Each scene shows the same named points in several views. A view is turned or mirrored, shifted and resized as a whole, has a little noise and may leave points out.
In the rows, 128 means zero.

Scene 1
View 1
<137>: [131 140 143 127 150 154 138 134 108 137 151 113 122 130 125 111 149 124
 110 160 127 154 130 133 109 145 156 117]
<200>: [130 139 139 126 145 153 137 136 106 141 153 114 123 130 127 112 143 124
 116 163 130 152 128 132 111 145 157 118]
<4>: [149 157 139 130 165 136 128 125 118 105 159 106 119 130 124 127 120 128
 128 153 125 145 139 134 121 128 136 123]
<25>: [167 147 152 150 148 146 135 136 118 125 146 134 134 126 127 113 150 126
 115 158 141 145 127 154 115 139 161 109]
<148>: [112 135 134 116 147 157 139 134 102 146 155 103 116 131 125 111 144 123
 113 164 122 157 129 122 107 148 156 123]
<176>: [121 138 142 120 153 158 139 132 105 140 152 107 118 130 123 110 153 123
 105 161 123 157 129 127 107 147 156 118]
<214>: [106 136 125 111 143 151 134 135 103 143 161  98 114 132 129 117 122 122
 130 164 121 153 130 116 115 142 148 129]
<150>: [166 143 148 151 138 145 134 142 116 133 145 140 135 125 132 113 143 125
 124 161 145 143 125 154 118 139 164 111]
<77>: [120 142 119 119 139 139 127 136 108 133 165 104 117 131 136 125  97 123
 154 164 128 143 131 121 125 132 141 131]
<52>: [104 129 129 112 138 160 140 138  99 156 155 105 117 131 129 109 141 120
 118 167 125 157 125 119 108 152 159 124]
<84>: [188 155 144 161 141 126 124 137 127 109 152 143 139 124 136 127 111 129
 150 156 150 130 130 161 133 124 150 113]
<3>: [131 132 133 133 128 151 136 145 105 151 152 126 129 128 135 112 133 121
 132 166 139 147 122 136 116 145 164 119]
View 2
<176>: [116 144 128 138 107 115 119 107 117 130 108 119 121 127 107 137 122 114
 129 103 129 155 144  95 167 140 120 132]
<3>: [100 143 133 140 111 107 107 121 130 148 138 129 121 120 125 132 114 135
 136  98 137 154 154  99 154 137 114 154]
<4>: [129 133 115 153 125 115 118 107 114 136 113 143 109 110 133 140 130 124
 131 151 131 154 130 112 165 159 134 148]
<214>: [127 116 131 135 108 119 120 113 126 142 113 128 128 131 116 147 114 116
 131 106 134 154 156 116 160 140 124 143]
<77>: [129 104 128 142 118 119 115 121 132 154 130 145 125 122 138 148 111 131
 137 127 141 153 157 133 152 147 130 162]
<150>: [ 88 174 121 153 123  97 100 115 119 143 143 135 103 101 133 118 127 145
 135 121 133 154 131  81 158 147 113 157]
<84>: [ 97 158 113 161 137  98  97 120 123 153 156 157  97  86 159 122 130 158
 139 155 138 153 128 101 152 160 124 177]
<200>: [112 139 129 139 110 112 114 113 123 138 120 125 121 123 116 136 119 123
 132 105 133 155 147 100 161 139 119 143]
<25>: [ 94 173 119 152 122 100 105 112 115 137 134 133 102 101 128 120 131 137
 133 125 131 155 128  80 163 150 117 150]
<52>: [116 127 136 131 101 117 118 114 127 139 115 118 132 136 106 142 112 115
 132  88 134 154 159 104 160 132 117 137]
<148>: [119 132 132 136 105 118 119 111 122 135 110 120 127 131 109 142 117 114
 132  98 132 155 151 104 163 137 121 134]
View 3
<25>: [119 123 139 134 104 179 106 135 167 131 125 159 118 152 147 123 121 133
  87 128 140 107 122 170  95 115 129 138]
<200>: [121 127 147 138 104 150 131 118 145 126 127 136 117 151 130 129 108 134
 117 122 142 124 106 148 109 115 140 154]
<4>: [134 114 130 150 116 164 136 140 161 103 122 159 104 113 137 136 110 123
  97  95 126 117 108 141 123 122 134 152]
<77>: [133 111 158 144 118 156 152 125 129  79 125 148 125 110 136 129 115 141
 131  99 153 127 106 107 114 122 141 149]
<137>: [120 128 143 139 104 149 130 119 150 131 126 135 111 153 129 130 104 131
 113 120 137 125 104 154 112 115 140 155]
<214>: [128 122 154 143 111 137 153 113 129 105 128 128 117 132 124 134 103 135
 136 106 145 135  96 123 121 118 146 159]
<52>: [119 130 157 137 104 132 145 104 127 124 131 119 118 156 120 132 101 137
 139 122 148 136  96 136 114 114 147 160]
<84>: [129 106 147 136 114 205 106 151 168  92 124 187 130 116 166 116 139 141
  79 116 151  95 137 145  88 122 122 123]
<176>: [121 131 142 139 105 139 136 115 146 135 127 127 109 155 122 134  98 127
 118 119 134 131  98 154 118 114 144 160]
<3>: [117 125 161 132 103 156 128 114 137 121 130 136 129 157 134 121 117 143
 123 131 157 123 112 143  96 114 140 145]
View 4
<200>: [145 129 132 113 133 115 121 131 149 117 147 148 151 132 127 121 124 115
 133 191 105 108 125 115 111 110  97 146]
<176>: [147 128 136 103 135 121 119 142 154 107 156 140 152 139 132 118 115 114
 132 195 108 107 125 115 105 116  87 140]
<77>: [111 126 114 145  99 116 121 121 138 120 124 167 166 132 122 113 133 117
 162 201 110 111 138  97 114 114 120 144]
<52>: [143 135 121 114 111 122 115 144 141  97 151 149 159 140 132 113 121 124
 142 202 110  96 121 125 101 121  82 152]
<148>: [142 131 126 112 119 122 117 144 145 101 151 147 158 139 132 115 120 121
 138 200 110 100 122 121 102 120  83 147]
<137>: [148 127 137 107 139 116 122 134 152 117 151 143 150 134 130 121 119 113
 129 190 106 110 124 113 111 111  95 143]
<3>: [146 138 123 123 121 108 123 119 137 121 136 157 150 125 118 122 137 123
 135 190 103 100 120 128 115 104 104 164]
<4>: [117 110 141 122 141 116 127 123 163 134 137 149 153 133 130 120 119  98
 144 190 107 132 145  77 118 108 124 119]
<84>: [129 122 138 140 153  91 138  83 149 169 114 165 137 107 105 133 147 101
 132 171  94 133 138  88 143  79 156 148]
<150>: [158 132 143 114 159  96 133 103 149 148 137 151 134 113 112 134 138 110
 116 172  94 116 122 116 130  86 122 158]
<25>: [157 128 148 110 163 100 131 111 154 145 141 146 135 118 117 132 131 107
 116 174  97 120 123 111 128  90 119 149]
<214>: [122 127 119 126 105 124 117 138 143 103 142 154 166 141 132 110 122 118
 154 204 112 105 133 106 104 123  97 141]

In a view up to two points have been moved. Name them for each view, in the order of its rows, or write none.
view 1: <4>, <150>
view 2: <214>, <200>
view 3: <3>
view 4: <77>, <148>
